Each row is a point on a landscape with many valleys, with its height.
A ball rolls from a point to the lowest of its 4 nearest points, and stops where none of them is lower. Distance is the straight distance between rows; heights are no part of it.
J286 height 624: [ -9  -9  18  40  20 -36   6  -6  -4  17   0 -17 -10 -23  16 -28 -16  27
 -17 -26  30  39  -6  38  -9  17 -38  -3  -3 -39 -31 -26 -18]
J117 height 268: [  0  -1  -5 -45  -9   0 -16  -5 -14   1  -6   7   2  15 -25  26  -2 -11
  12  18 -20  -6  19 -13   1  -7  26  -9  33  16   8  10  27]
J530 height 68: [ 13  -5   4  18  13 -13 -21   4   3   7   1  -6  -9  -6  17  -2  -6   5
   3 -19   5  17   5  14  -1 -16  -8  14   0   1  -5 -14  -4]
J246 height 255: [  3   6 -12 -47 -35  38  11   2   9 -22   3  13   3  -6  -3  14  15 -18
   1  31 -15 -32 -19 -60   6   2  19 -11 -11  17  24  29  38]
J177 height 178: [ 12  14  29  26  28 -38 -27 -21   8  15 -20 -14 -21   4   7 -18 -17  16
  15 -15  10  47   2  52 -29  10 -18   6  47 -23 -20 -43 -22]
J609 height 295: [ 22  -5  16   2   2 -14 -41  -6 -15   5   1  -6 -14  17 -23  10 -20  11
   1 -26 -17  14  12  23 -18  -2  10   9  41  13  -6 -21  -9]
J834 height 394: [-23   4 -24   0  -2  20  26  11   6  -1   5   3  25  -4  -6   7   5  -2
  -8   7   2 -21 -14 -21  14   0  -4  -8 -27   3  21  11 -13]
J339 height 183: [  6  16  24  29  31 -32 -22 -23   2  18  -6 -22 -18  11  10 -14 -17  13
   6 -12  16  46  -7  51 -26   7 -32  10  34 -26 -23 -44 -23]
J794 height 550: [  5  -3  -8  -5   3   4  -9  -3   2  -3  -3   6   3   7  -3  12   1  -8
  18  -2   2  19   1  11  11 -17   8   2   9   5 -10   0   8]
J594 height 738: [ 12  -5 -11 -18   0  -2 -17  -6  -5   1  -5   4   4  23 -10  17  -6 -18
  16  -3  -4  15   8   7   5 -18   7  -8  24   8 -12   1   8]
J201 height 353: [ -6  -7 -21 -62 -25  42  32  39  19 -22  -5  13  13 -15  17  17  25 -33
  -7  27 -19 -58 -11 -69   0  11  14 -20 -36  28  27  25  30]
J153 height 258: [-21  -2  -8 -22 -19  40  31  28   2 -22   6  24  20 -11  18  -4  26 -22
   1  23 -13 -44 -18 -69  17  15   1 -22 -34  32   8  29  26]
J289 height 424: [  2   1   4  46   6 -40  21 -11  -5  16   4 -23   7 -21  25 -32  -5  16
 -10 -18  26  18  -8  31 -10  19 -53   2 -20 -34 -34  -6 -40]
J971 height 359: [-15   3 -18 -22 -12  10   5  -3  -1  -1 -12  14   5  10  -3   8   3   5
   2   3 -21 -29  -1 -22   0  -4  34   2  -1  19  16  20  29]
J488 height 758: [  3  -8  -8 -10  -4   2 -13  -5   5  -5  -5   6   7  20  -7  16   1 -17
  21  -4   2   6   6   5  10 -18  10  -4  17   7 -10   6   9]
J241 height 597: [-20   2  -4  14  -1  11  39  20   7   6  -3   7  25   3   1   1   6   5
  -3  -6  11 -14  -7  -7  24   7 -19  -6 -29 -10   9   5 -24]
J542 height 636: [-31   3 -11   8  -3  11  39  19   8   1   2   8  19  -7  -2  -9  -1   3
  -8   3  13 -26  -8 -15  20  -3 -14  -2 -34  -2  17  15 -22]
J19 height 210: [-14   5 -28 -10 -17  28  19  -2   6 -11  13   1  16   2 -13   0   3  -4
  -6  23   0 -23 -18 -40   4   3   2  -5 -27  20  21  18   8]
J551 height 92: [ 20  -9   1 -11   4 -11 -39  -2  -6 -12  -1  -1 -35  18 -33  16  -2 -10
   9 -22 -24  -1  26  20 -19 -10  34  -5  34  16  -2  -8  10]
J322 height 217: [ -6  -8  -6  10  -9  23  17  -5   5  -7   0   3  23  -1   3   7  -1   8
   4  -1   4   3  -6  -2  16  -4   8  -6  -1  -1   0 -13  -3]
J517 height 133: [ 16  -4  -4   7  13  -6 -25  -1   4   2   1  -2  -5   5   0  -6  -2  -2
   7 -19   5  14  -5  15  -1 -21  -8  12   8   6  -7  -3  -7]
J855 height 191: [ -3   4 -20 -40 -19  22  12  -2   5 -19  -3   9  -1  -1  -9   3   2  -9
   1  27 -23 -28 -13 -50   2  -2  32  -5 -15  26  23  26  35]
J46 height 326: [  2   5  -7 -50  -9   7  -9  -1 -12  -6 -13   1  -9  25 -19  25  22 -12
  -4  15 -43 -33  20 -36  -2   2  34  -2   9  28  34  14  44]
J813 height 294: [ -5  -2  -9 -41 -10   2  -2  -7 -12   0 -14   8  -8  22 -13  21   8  -7
  -2  10 -42 -29  19 -30  -1   0  29  -2  15  22  25  16  40]
J484 height 292: [ -5   7   6  36   6  -3  28  -8  -6  24   5  -7  14 -19  44 -42   8   6
  -8   4  32  21  -3  20  11  16 -40  17 -35 -29 -26  15 -42]
J758 height 174: [-16  -1 -21  -9 -12  18  19   1   6  -6  -1   4  12   4  -7  10   1   8
  -4  11  -6 -26  -6 -20  -4   1  15  -4 -16  16  14  14  14]
J144 height 503: [ -2 -12 -13 -25  -7  11  -2  -3  -7   9  -4  13   2  23  -5  16  -1 -11
  12   2 -14  -7   7  -7   7 -12  19 -14  19  10  -6  -3  27]
J296 height 455: [ -4   2  26  39  31 -29  -7  -8   2  25  -3 -15 -17  -4  19 -14 -14  25
  -4 -15  22  45  -3  40 -15  15 -42   7  12 -23 -32 -36 -12]
J98 height 187: [ 24  -3  11   2  -3 -14 -36  -4  -9   0  -8  -9 -15  18 -19  10 -12   9
  -9 -19 -12   9   1  20 -13  -6   6   6  29   9  -5 -17 -16]
J22 height 259: [ 15  -7   1 -41  -3  -8 -30  -9  -1 -14   3   6 -19   5 -31  25   2 -25
  11  18 -27  -4  32   5 -11  -8  49 -13  44   9  13  -2  40]
J500 height 435: [ 19   1  -9 -13  -3 -10 -32  -7  -2  -3   3  -6  -8  20 -27  14  -5 -14
  14 -11  -6   4  13  14   0 -15  13  -4  26  13  -7  -1   0]
J770 height 366: [  7  13 -18 -66 -13  15   3   6  -2 -21 -11  13 -14  10 -24  21  16 -24
   2  19 -35 -29   0 -55   3  -9  29   8   1  28  27  28  51]
J749 height 519: [-28   8  -8   5  -4  23  34  11   3   1  15  16  16   1  -5  -3   3  -1
  -8   8  13 -24 -14 -27  20  -2  -8   6 -39   4  15  18 -10]
J917 height 164: [ -1   0   3  16 -10  16  22   2   0   4  12  -5  23 -12  19  -7  11   4
  -4   0  13  16  -1   6  25  11 -21   2 -15  -9  -1  -2 -29]
J634 height 115: [ 15  -6  29  11  19 -25 -31  -8  -6  18 -10 -12  -8   8   8  -7 -19  16
  -5 -16  10  23  -1  29 -23  -1 -17   7  43  -3  -9 -32 -12]
J986 height 619: [ 17 -12  32  -5  16 -22 -40  -8 -18  13  -1   2 -24   3 -22  11 -24   7
  -2 -21 -11  20  14  30 -15   5  13  12  48  12 -12 -31   1]
J318 height 216: [  1  24  17  52  33 -45 -25 -34   4  19   0 -32 -33   7  13 -12  -2  14
  10 -18  17  51   4  68 -30   6 -41   9  28 -37 -34 -44 -27]
J20 height 226: [ -1  -2   3  37   9 -19  18 -15   0  24  10 -15   9 -19  38 -43  -7   1
  -8  -1  30  17  -1  27  10  21 -49  15 -35 -30 -29   7 -41]
J55 height 169: [  6   5  23  30  36 -25 -19 -10  -5  34 -13 -13 -16   2  11 -11 -21  16
  -5 -18  22  36   0  34 -20   9 -30   8  19 -21 -20 -39  -9]
J571 height 362: [ 21 -18  15  -7  -1 -14 -38  -8 -20 -12   0  -3 -28  14 -35  17 -15   0
  -1 -25 -23  14  20  25 -18   1  28  -1  34  20  -9 -23   5]
J3 height 256: [ 14  -7  -4 -37  -1  -9 -27  -9  -5 -19   2   2 -26   6 -36  21   0 -26
  19  10 -31  -4  23  10 -13 -12  54 -17  35  10  10  -5  36]
J559 height 271: [  2  -9  -9 -44 -10   3 -13  -4 -14  -2  -7  10   3  23 -18  20  12 -12
   3  20 -32 -20  20 -29  -6  -3  31 -13  27  16  18   7  36]
J122 height 391: [-19   3  -2  20   1  13  39  19   2   7  -6  -1  23  -3  22  -7  12  10
  -6  -6  19  -9  -6   5  26  10 -23   3 -33 -16   7   1 -32]
J706 height 344: [-34   4  -2  58  -4  16  47  10   0  -4  -4 -13  31 -33  46 -41  17  21
 -29  11  46  10 -10   3  14  24 -34   4 -57 -32 -37  18 -45]
J163 height 263: [  9  -8  -4 -43  -9   0 -19 -10 -13 -10   4   4  -5  14 -25  30   7 -17
  12  25 -30 -10  26  -6  -9   2  38 -13  32   6  14  -1  33]
J399 height 132: [ 26  -1  18   8  10 -18 -37   3 -12  17 -12  -9  -9  11  -5   5 -17  12
 -11 -25  -4  16   9  26 -20  -7  -9  11  40   2  -4 -27 -13]
J582 height 299: [ 33  -9  -1 -48  15 -13 -37 -12   1 -10  -7  13 -39  16 -32  29  12 -30
  23   5 -30 -14  31  16 -31 -14  61  -3  48  13  30  -7  58]
J428 height 311: [-16   3  10  39   5   8  37   3  -3  14   4   0  12 -20  46 -43   8  12
  -9   3  30  16 -10  17  21  21 -36  14 -41 -32 -37  17 -38]
J143 height 484: [ 23 -15  28  -8  12 -16 -47 -10 -20   5   0   7 -31   9 -34  22 -15   5
  -6 -20 -19  20  16  35 -28  -4  17  10  39  19  -5 -27   9]
J62 height 245: [ -6  11 -19 -43 -19  12  11  -3   1 -19  -9   9  -6   8 -10  16  12  -2
   7  14 -26 -27  -5 -45   7 -10  37   8  -8  21  24  27  37]
J132 height 331: [ -1   2 -17 -34 -27  42  19  14   1 -21   6  15   6  -8   0  15  18 -23
   3  30  -7 -34 -17 -64   3  15  13 -15 -15  25  18  27  36]
J598 height 546: [-12  -4  -6  16  -2  16  27  21   2   0   2   2  23   2   9   8   3   5
   0   0  12  -7  -4  -3  19   7 -12  -7 -19  -4  14  -2 -19]
J498 height 635: [-31  17  -2  24 -14  13  48  28  15   1   4   8  18 -30  24 -17   4  10
 -20  15  41 -22 -31 -18  20  -3 -21   7 -50 -25   0  29 -39]
J76 height 121: [ -5  -1   3  41   8 -41  12  -4  -2  15   6 -21   4 -27  19 -27 -13  23
 -11 -19  16  18  -1  26  -6  14 -39   5 -14 -28 -19 -13 -27]
J90 height 273: [ -6   2  10  28   3   3  28  -7  -4  10   5  -7  15 -15  38 -27   7   6
  -9   1  29  19   3  10  19  15 -32  10 -36 -21 -21   9 -39]
J772 height 214: [ 29 -11   8 -17   9  -5 -44  -8 -16 -22  -2   0 -36  17 -31  25  -4 -10
   7 -25 -34   6  19  28 -24  -6  34   0  29  15  -2 -16  27]
J39 height 269: [-31  12  -1  10 -24  33  35  14   3 -10  27  28  24  -6  12  -6   0  -8
 -10  25  12 -27 -30 -61  31   4  -9 -11 -44   8   0  30  -4]
J533 height 218: [ -6  10 -20 -23 -17  34  11  -4  11 -13  12  10  10  -7 -13   3  10  -1
  -3  27  -5 -26 -21 -43  -3   6  11 -11 -22  24  23  23  22]
J504 height 303: [-32   9  -3   8 -15  29  30  19  14 -13  19  27  12 -11   8 -12   5  -4
  -4  19   8 -31 -22 -42  28   0 -11  -3 -42  -5   7  27  -9]
J837 height 262: [ 13  -4   1 -47  -4   5 -23 -13 -16  -8   0   3  -4  14 -24  34   8 -18
  10  26 -31 -15  30  -7 -11  -1  46 -12  38  15  21   0  47]
J371 height 69: [ -7  -6   3  41  15 -35  -3  -4  -1  12   9 -16  -7 -24  18 -29 -10  20
 -11 -22  16  22   4  31  -5   6 -27   4  -7 -27 -15 -23 -14]
J821 height 250: [ 31 -14  -1 -36  10  -7 -36  -7  -6 -22 -10   6 -34  11 -36  20  -1 -21
  26  -7 -31  -1  28  16 -27  -8  49 -15  33  11  11  -3  37]
J392 height 404: [-17 -17 -10  -8  -1  14  10   3   0  -5  -8  14  12   9  -2  11   0  12
   0   0   0  -3  -8  -1  12  -9  16  -9   6   4   4   0  11]
J779 height 123: [  8 -10  -8   9   6   7  -9  -4   8   0   7  -3   0 -10  11   4  -7   1
  12 -11   9  22  -2  13  11 -19   5  12   4   2  -4  -9  -8]
J212 height 193: [-17   0 -26  -3 -11  20  24   4   6 -10   6   5  15   1 -10   3   0   2
  -2  13  -3 -21 -12 -28   0  -4   6 -10 -23  18  22  12   8]
J828 height 284: [ 22  -4  -9  -9   4 -15 -33  -8  -2 -21   4  -9 -15  13 -31  23  -2 -15
  13 -13 -22   7  17  16 -16 -13  23 -12  29  15  -6 -12   8]
J466 height 61: [ 18  -5  27  11  18 -28 -33  -9 -10  17  -1  -7 -13   2  -6   2 -20  18
  -2 -19   4  27   7  29 -26   0  -4   8  39   1 -13 -33 -11]
J142 height 587: [-37  16   6  25 -17  19  45  23  14  -6   7   7  18 -26  12 -14  -3   6
 -15  18  32 -21 -25 -24  27  -7 -18   9 -47 -21   7  34 -31]
J219 height 562: [ 14  -3  -4 -11   5   6 -24  -4   8   2  -4   1   2  13  -4   9  -5  -9
  22  -2  -5  10   3  11  11 -19   3   4  11  11  -6  -3   2]
J327 height 345: [-20   0   6  25  -5  17  38  24   9   8  -9   5  21  -9  34 -20  15  12
 -14  -6  26  -5  -5   0  30  13 -22   4 -40 -14  -1   6 -30]
J759 height 194: [  3  21  31  56  25 -48 -24 -38   9  13  -5 -22 -37  11  12 -14  -7  18
   9 -20   8  50   0  65 -29   2 -31  11  43 -30 -30 -45 -28]
J812 height 538: [-32   8   4  20 -18  23  40  18  11  -6  16  14  18 -16  14 -10  -5   1
 -12  24  22 -28 -27 -31  29  -6 -16   4 -49 -13   4  35 -24]
J807 height 213: [  8   8   3  25   5  -3  16 -10   4   7  12 -15  22 -14  26 -23   7   1
   2   2  17  24   1  19  13  19 -35  11 -26 -19  -9   5 -39]
J254 height 634: [-15   1 -15  13  -3  12  35  18   7   3  -3   3  22   0  -3  11  10   4
 -11   4  14 -13  -7 -13  11   4 -10 -12 -30  -5  17  -2 -14]
J923 height 462: [ -7  -5  26  35  33 -30  -7  -1  -7  23  -3 -20 -15 -15  16 -27 -13  26
  -7 -22  25  36  -2  34 -19  14 -30  -1   3 -29 -29 -33 -10]
J610 height 300: [ 18  -1  -8  -2  13  -5 -27  -3   3  -1  -5  -1  -4  14  -8   7  -5 -10
  10 -20   6   7   2  14   4 -24   3  10  10   8  -7  -2  -6]
J235 height 406: [ 17  -2  38   3  23 -34 -39 -10  -5  20  -4  -7 -20   7 -11  -2 -27   5
   3 -15  -1  31   3  39 -24   0  -7  11  51   1 -13 -36 -13]
J721 height 643: [-35  15   4  26 -11  14  52  23  18  -5  -2  -3  19 -28  27 -24   5  13
 -19  12  42 -20 -22  -6  19   5 -16   7 -48 -29  -1  26 -38]
J351 height 447: [-28   8  -1  14  -3   7  38  23  12   9  -5   7  10  -4  17 -11  12  12
 -13  -4  19 -18  -9 -12  28   3 -23   5 -36 -11   3  15 -36]
J937 height 785: [-18   5  25  44  33 -33   3 -15  -8  27   2 -17 -18 -13  15 -22 -12  25
 -11 -18  32  57  -3  44 -14  17 -41   4  -7 -32 -42 -36 -14]
J738 height 270: [ 12  -9   6 -51  -6   3 -29  -7 -12 -12   3  15 -16   2 -33  33  10 -25
  12  35 -37 -16  33 -12 -13  -8  64  -5  37  16  30  -7  56]
J508 height 188: [  3   1   5  46   0 -35  19  -3   3  14  16 -21   5 -26  21 -40 -12  15
 -14 -11  18  16   1  30  -6  14 -51   6 -22 -34 -25  -5 -34]
J387 height 98: [ -2   4   2  35   1 -13  20  -9  -2  14   9 -20  14 -12  30 -35  -3   5
  -3  -2  24  20  -2  16   7  10 -42  13 -24 -28 -20   2 -40]
J131 height 104: [  1   0   2  17  -2   9   7   4   8   2   8   0  22 -15  14   2  -3   8
  -4   3   8  13   0   8  20  -4  -9  -4  -7  -4   5 -10 -15]
J417 height 261: [-17 -10 -13 -12 -13  15  10  -4  -1  -1 -14  12  16   9   3  12  -4  10
   0   0 -12 -18  -7 -10   6  -8  19  -5   0  14   6   5  17]
J82 height 379: [ 16   0 -12 -21   1  -4 -28  -6   0  -9  -4   2  -7  21 -23  15  -3 -19
  23  -2 -15  -2  19  12  -5  -6  21 -13  24  17  -1  -1   2]
J614 height 323: [-28   4   7  53  -7  18  47   5  -3   5  -2  -8  27 -32  53 -41  11  20
 -18   2  41  12 -16  16  18  23 -29  11 -43 -33 -33  18 -47]
J745 height 80: [  4   0   0  18  -2   0  -1  -5   9   1  15  -7   9 -24   9  -5  -1   2
   1   1  17  21  -2  15  17   0 -11   5 -13 -10  -3  -7 -24]
J740 height 106: [  8  -3   8  26   1   4  10  -4  11   7  14 -11  14 -19  23  -7   2  11
  -4   4  13  23   3   6  14   5 -18   7 -13 -12   0 -10 -31]
J803 height 290: [ -4   1 -15 -34 -20  45  21  16  11 -22   6  18  20 -11   4  14  23 -16
   0  33 -10 -37 -22 -66   8  17   7 -21 -24  22  14  29  32]
J378 height 266: [ -1  -2  -2 -40 -11   0 -18  -6 -15  -5 -12   1  -6  23 -24  32  10 -13
  -3  24 -40 -17  26 -18 -15  -2  33  -8  27  14  26   6  40]
J307 height 333: [-25   4   7  38  -4  13  48  17   3   6  -9  -1  20 -16  39 -34  14  16
 -13  -7  33   0  -9   7  20  11 -25   5 -41 -27 -10  17 -38]
J605 height 286: [ 28  -7  12 -55   2  -1 -35 -11 -11 -14   0  15 -29  14 -28  35   9 -28
  22  22 -35 -17  29   1 -20 -19  67   2  39  11  34  -3  61]
J191 height 260: [-14  -9 -13  -5 -16  15  13  -1   3  -8  -5  12  13   7  -1  16   2  14
  -1   1  -5 -14  -7 -15   6  -2  22 -15  -3   9   5  -2  14]
J514 height 367: [ 10  10  -5 -62 -23  28  13   3   1 -19  -8  11 -13  -4 -16  12  14 -17
  11  19 -26 -26 -12 -52  10 -10  33   8  -1  24  29  32  44]
J125 height 316: [ -9  -3 -17 -33 -11   7   1  -5 -10   1 -15  16  -6  19  -8  14  13  -7
   5   5 -34 -28   5 -34   3  -4  35   3   7  22  23  16  36]
J433 height 59: [ 10  -7   3  40  19 -31 -15   0  -1  11   7 -17  -1 -22  18 -21  -6  19
  -6 -22   9  24  -7  27  -5   0 -20  18  -7 -15   0 -11 -15]
J208 height 302: [ 45 -12   3 -44  13  -9 -46 -10  -7 -14  -7   4 -48  32 -36  29   2 -26
  22  -3 -33 -13  31  19 -28  -8  55  -8  41  13  26  -7  56]
J436 height 65: [  4   4  -1  34   6 -20   5  -7  12   0  13 -22   6 -29  13 -28  -6  11
  -1  -6  11  20   0  25   8  10 -20  11 -16 -13 -11  -6 -30]
J532 height 202: [  1   2   6  20   5  10  25   0  -2   9   6  -5  22 -15  24 -12  10   5
  -7  -3  16  18  -2   8  29  14 -29   1 -21 -15  -8  10 -35]
J748 height 242: [ 13  -3  -4  10   1   1 -16  -1  10  -3  -2   0   0   0   7   3  -4  -3
   9 -13   4  16  -2  13  13 -23   4   7   5   0 -14   0  -2]
J349 height 416: [-13  -7 -10  11  -6  15  24   7   5   3  -3   1  27  -2  -2  11   7  10
  -5   2   7  -3 -11  -7  15   4  -7 -16 -16  -3  11   0 -10]
J694 height 301: [ 17   1 -12 -29  -3  -4 -22  -6  -2  -7 -11   3 -12  18 -25  15  -5 -17
  16   3 -20   7  18   7  -3  -6  25 -14  31  15   3   2  15]
J215 height 111: [  6 -10  15  31  28 -24 -16   2  -5  21  -8 -13 -16  -3  15 -18  -9  21
 -10 -27  14  32   3  28 -16  -2 -32   4   7 -26 -12 -26  -3]
J406 height 103: [  2  -1  -3  40   1 -26   9  -6   8  10  17 -22  12 -27  25 -35  -9  11
  -7  -4  14  16   1  21   5  11 -40   8 -21 -24 -16   2 -40]
J658 height 227: [-22   6 -23   2 -11  24  23   7   8  -2  13  11  18   0 -14  -4   6  -1
  -3  18  -1 -30 -15 -35   6   0 -10  -4 -35  15  27  19  -3]
J459 height 197: [  1   6 -23 -35 -29  30  12  -2  11 -15   8  12   2  -8 -11   8   7 -13
   7  26 -17 -27 -19 -54  -4  -1  25  -3 -10  24  24  29  31]
J975 height 297: [ 14   5   2 -51 -11   4 -13   3 -12 -13 -14  -4  -9  18 -22  40  23 -19
  -5  21 -49 -24  24 -27 -10  -3  44   1  26  22  35   7  44]
J608 height 608: [ -6  10  17  36  37 -35 -13 -19   2  24  -5 -22 -24  -9  13 -16 -11  12
   0 -17  27  56   0  44 -23   8 -41   2  11 -27 -38 -38 -17]
J499 height 126: [-33   9  -3  11  -3  13  35  26  10   4   7  16  14  -6   4 -11  -2   3
  -9   2  19 -22 -20 -24  31   2 -18   8 -40  -4   6  23 -21]
J648 height 267: [  5  -7  -5 -42  -5  -6 -17  -7  -5  -7  -5   2   1  20 -31  21   4 -21
  11  17 -23  -3  27  -1  -4  -5  32 -17  31  13   9   1  25]
J656 height 85: [ 17  -2   9  21  12 -16 -37   1   0  16 -10 -13  -4   3   8  -1  -9  16
  -1 -29  10  16  -1  10  -5 -13 -12  10   9   1  -6 -14 -12]
J996 height 557: [ 11  -4 -15  -9   3  -3 -21  -7   2  -3   4   7   3  19  -9   7  -6 -11
  16  -9  -2  10   7  11   2 -19   8   6  15  11  -8   5 -10]
J393 height 243: [ 26   1   0  -1   0 -12 -29  -3  -1   6  -3  -7  -3  20 -14   3  -4  -7
   5 -22  -6   6   6  14 -11  -9   3   4  18  13 -10   0  -7]
J893 height 56: [-14  -5 -17   1 -14  19  20   5  10  -9  -1   4  22  -2  -3   3  -1   8
  -8   1  -3 -17 -11 -16   5  -2  10  -5  -9   6  15   6  -1]
J534 height 257: [ 22  -9  -2 -31   3 -13 -36  -4  -5 -26   0   1 -31  15 -37  22   5 -18
  17  -8 -27  -4  31  18 -27 -11  48 -10  34  14   8  -8  38]
J166 height 317: [ 13   7 -11 -58 -28  27  18   8   4 -26  -4  19  -7  -5  -6  16  12 -16
   3  27 -29 -30 -13 -56  11  -5  27   1  -4  20  29  26  49]
J835 height 143: [  9  11  35  12  22 -38 -32 -19   3  18  -8 -14 -12  11   1  -8 -14   8
  15 -13   9  33  -1  47 -24   3 -16  12  45 -13 -16 -40 -20]
J556 height 569: [ -5   0   8  46  11 -39  15   0  -9  14   1 -22  -4 -20  14 -37 -19  28
 -16 -21  24  29  -2  34  -9  21 -48  -2  -9 -37 -32 -21 -33]
J644 height 304: [  0  -7  -9 -34  -7   3 -10 -11 -13   7  -9  10   3  25  -9  22   1 -10
  10  11 -21  -7  14 -11   1  -6  22 -11  22   9   1   6  27]
J593 height 238: [ 37  -4   2 -22  18  -7 -39  -9 -12 -22  -8   2 -44  28 -37  26   1 -17
   7 -15 -32   5  21  23 -27  -3  44  -4  32  12   8  -5  31]
J519 height 55: [ 11  -6  -3  32   8 -21 -11  -6   8   7   6  -8  -7 -19  11 -17  -4   6
   1 -15   9  16  -7  17  -3  -7 -10  19  -8  -9  -8 -14 -20]
J165 height 99: [ 13  -2  16  27  24 -23 -23   1  -3  25  -9 -14  -9   3  11 -14 -13  23
  -3 -25  12  22  -6  21 -21  -2 -27  13  19 -11  -6 -25 -11]
J880 height 330: [  0  -6  -4 -31  -6   6 -10  -1  -9   1  -8  11   0  21 -15  27  -1 -15
  17  19 -14  -6  16  -9   4 -10  15 -17  24  11   4   1  26]
J364 height 70: [ 11   0  36  10  16 -29 -36 -10  -3  23 -10 -15 -10  15  -4  -7 -25  14
  -1 -11  12  27   3  36 -20   4 -15  10  43 -10 -16 -31 -11]
J725 height 91: [  7   8 -13 -49 -30  31  13  -1   4 -25  -1  10  -4  -6 -11   8   7 -14
   0  34 -23 -28 -14 -55   3   2  23  -5  -6  26  18  29  41]
J554 height 139: [ 16   1  28  19  29 -29 -34 -11  -7  29 -11 -18 -11   8   8 -15 -17  15
   0 -12  22  35  -8  40 -30   4 -27   7  26 -15 -16 -40 -12]
J597 height 521: [ -8 -13  -9  -8  -4  16   8   0  -5   1  -5  20   4  12  -2  17  -6   2
   6   0  -3  -3  -4  -2   8 -13  20  -4  14   3  -2   2  17]
J180 height 219: [-10  10 -22 -17 -14  41  19   4   4 -15  18  14  10  -5  -3   1   8 -13
  -5  21  -4 -26 -18 -52  10   6  -3 -17 -30  21  17  25  24]
J666 height 265: [ 23  -2   1  -5  -3 -17 -38  -5  -9  -1  -2  -8 -16  17 -24   9 -15   1
  -2 -21 -17   6  12  16 -15 -13   6  -5  36  15  -7 -11  -9]
J729 height 454: [-32  15   1  17 -13  20  41  20   7  -3  17  19  20 -11   6 -10  -2  -1
  -5  14  23 -30 -22 -33  28 -11 -16   7 -44  -4   5  24 -23]
J622 height 456: [  3  -3 -21 -56 -31  43  27  14  15 -27  -8  18  10  -5  10  17  27 -25
  -8  33 -22 -52 -20 -68   7   9  16 -15 -11  25  27  31  43]
J685 height 225: [ 21  -7  -2 -21   7  -9 -31  -5  -8 -21  -3  -5 -27  25 -37  22  -3 -10
  16 -15 -35  -1  20  26 -22  -8  46  -8  34  18   3  -6  26]
J59 height 60: [  2  -9   3  34   4 -23  -3  -4   3  10  10 -18   1 -25  22 -31  -7  13
  -7 -17  11  23  -3  24   2   4 -18  15  -8 -18 -10 -14 -22]
J445 height 100: [ 22  -6   9  18   7 -13 -31  -1  -4   8  -9 -15  -6  12   1  -2  -8  12
  -4 -30   4  12   4  19 -13 -17  -5  15  19  -1  -6 -21 -12]
J746 height 240: [-28   6  -3   0 -22  29  35  24   0 -23  21  24  19  -2   7 -10  15  -8
  -6  17  -1 -38 -14 -57  32  13 -10 -16 -37  10   3  33   6]
J42 height 229: [-17   4 -14  -5 -13  34  20  13   5 -12  23  26  13  -6  -1  -5  15  -9
  -4  21   0 -32 -19 -56  16   7 -10  -4 -42  20  13  29   9]
J31 height 199: [  3  -4  20  32  29 -29 -17  -7 -10  27  -3 -15 -15  -9   9 -19 -13  20
  -6 -17  23  40   8  38 -20   5 -35   3  11 -31 -17 -34  -7]
J168 height 478: [-35   9   3  19  -8  15  44  25   7   0   7  15  19 -13  15 -14   4   4
 -12   5  24 -26 -15 -15  27  -1 -15   9 -47 -13   6  22 -31]
J561 height 249: [-23   6 -22  -1  -1  18  26  -1   9  -3   6   2  15   0 -14  10   4   3
  -8   5   0 -25  -9 -27   6   1  -5  -6 -28   8  23  13  -2]
J28 height 264: [ 23  -3   4  -1  -1  -9 -39  -4 -11  -9  -2  -7 -18  22 -27  15  -8  -7
   0 -21 -22   0  13  22 -19  -7  27 -10  30  16  -9 -16   2]
J780 height 645: [-38  17  -3  34 -12  14  44  32  17  -4  -7  -6  27 -36  32 -23   4  13
 -22  17  46 -13 -24  -9  17   6 -23   7 -54 -27  -6  29 -40]
J840 height 293: [ -9   3   1  41  11 -21  25 -14   1  21   9  -7  15 -20  42 -41   2   5
  -8  -3  34  14  -4  31   3  15 -46  13 -39 -32 -35   9 -45]
J130 height 118: [ 22  -1   8  10   8 -16 -35  -5   0   8  -7 -12  -6  14  -4   2 -11   5
   0 -27  -1  11   7  17 -14 -11  -3   8  19   9 -10 -11 -11]
J13 height 283: [ -7  -3 -17 -39 -19  42  34  28  11 -28   5  20  24 -17  14   7  29 -26
  -2  20  -9 -48 -15 -66  11  17   2 -19 -25  27  19  21  37]

Where does a ball stop that starts at each point below?
J241: J387
J559: J551
J812: J893
J780: J387
J180: J893
J666: J519
J813: J551
J144: J551
J318: J466
J594: J519
J975: J551
J598: J387

For each start below, name every point that the ball comes to, in order.
J614: J484 J20 J387
J339: J554 J364 J466
J208: J593 J772 J551
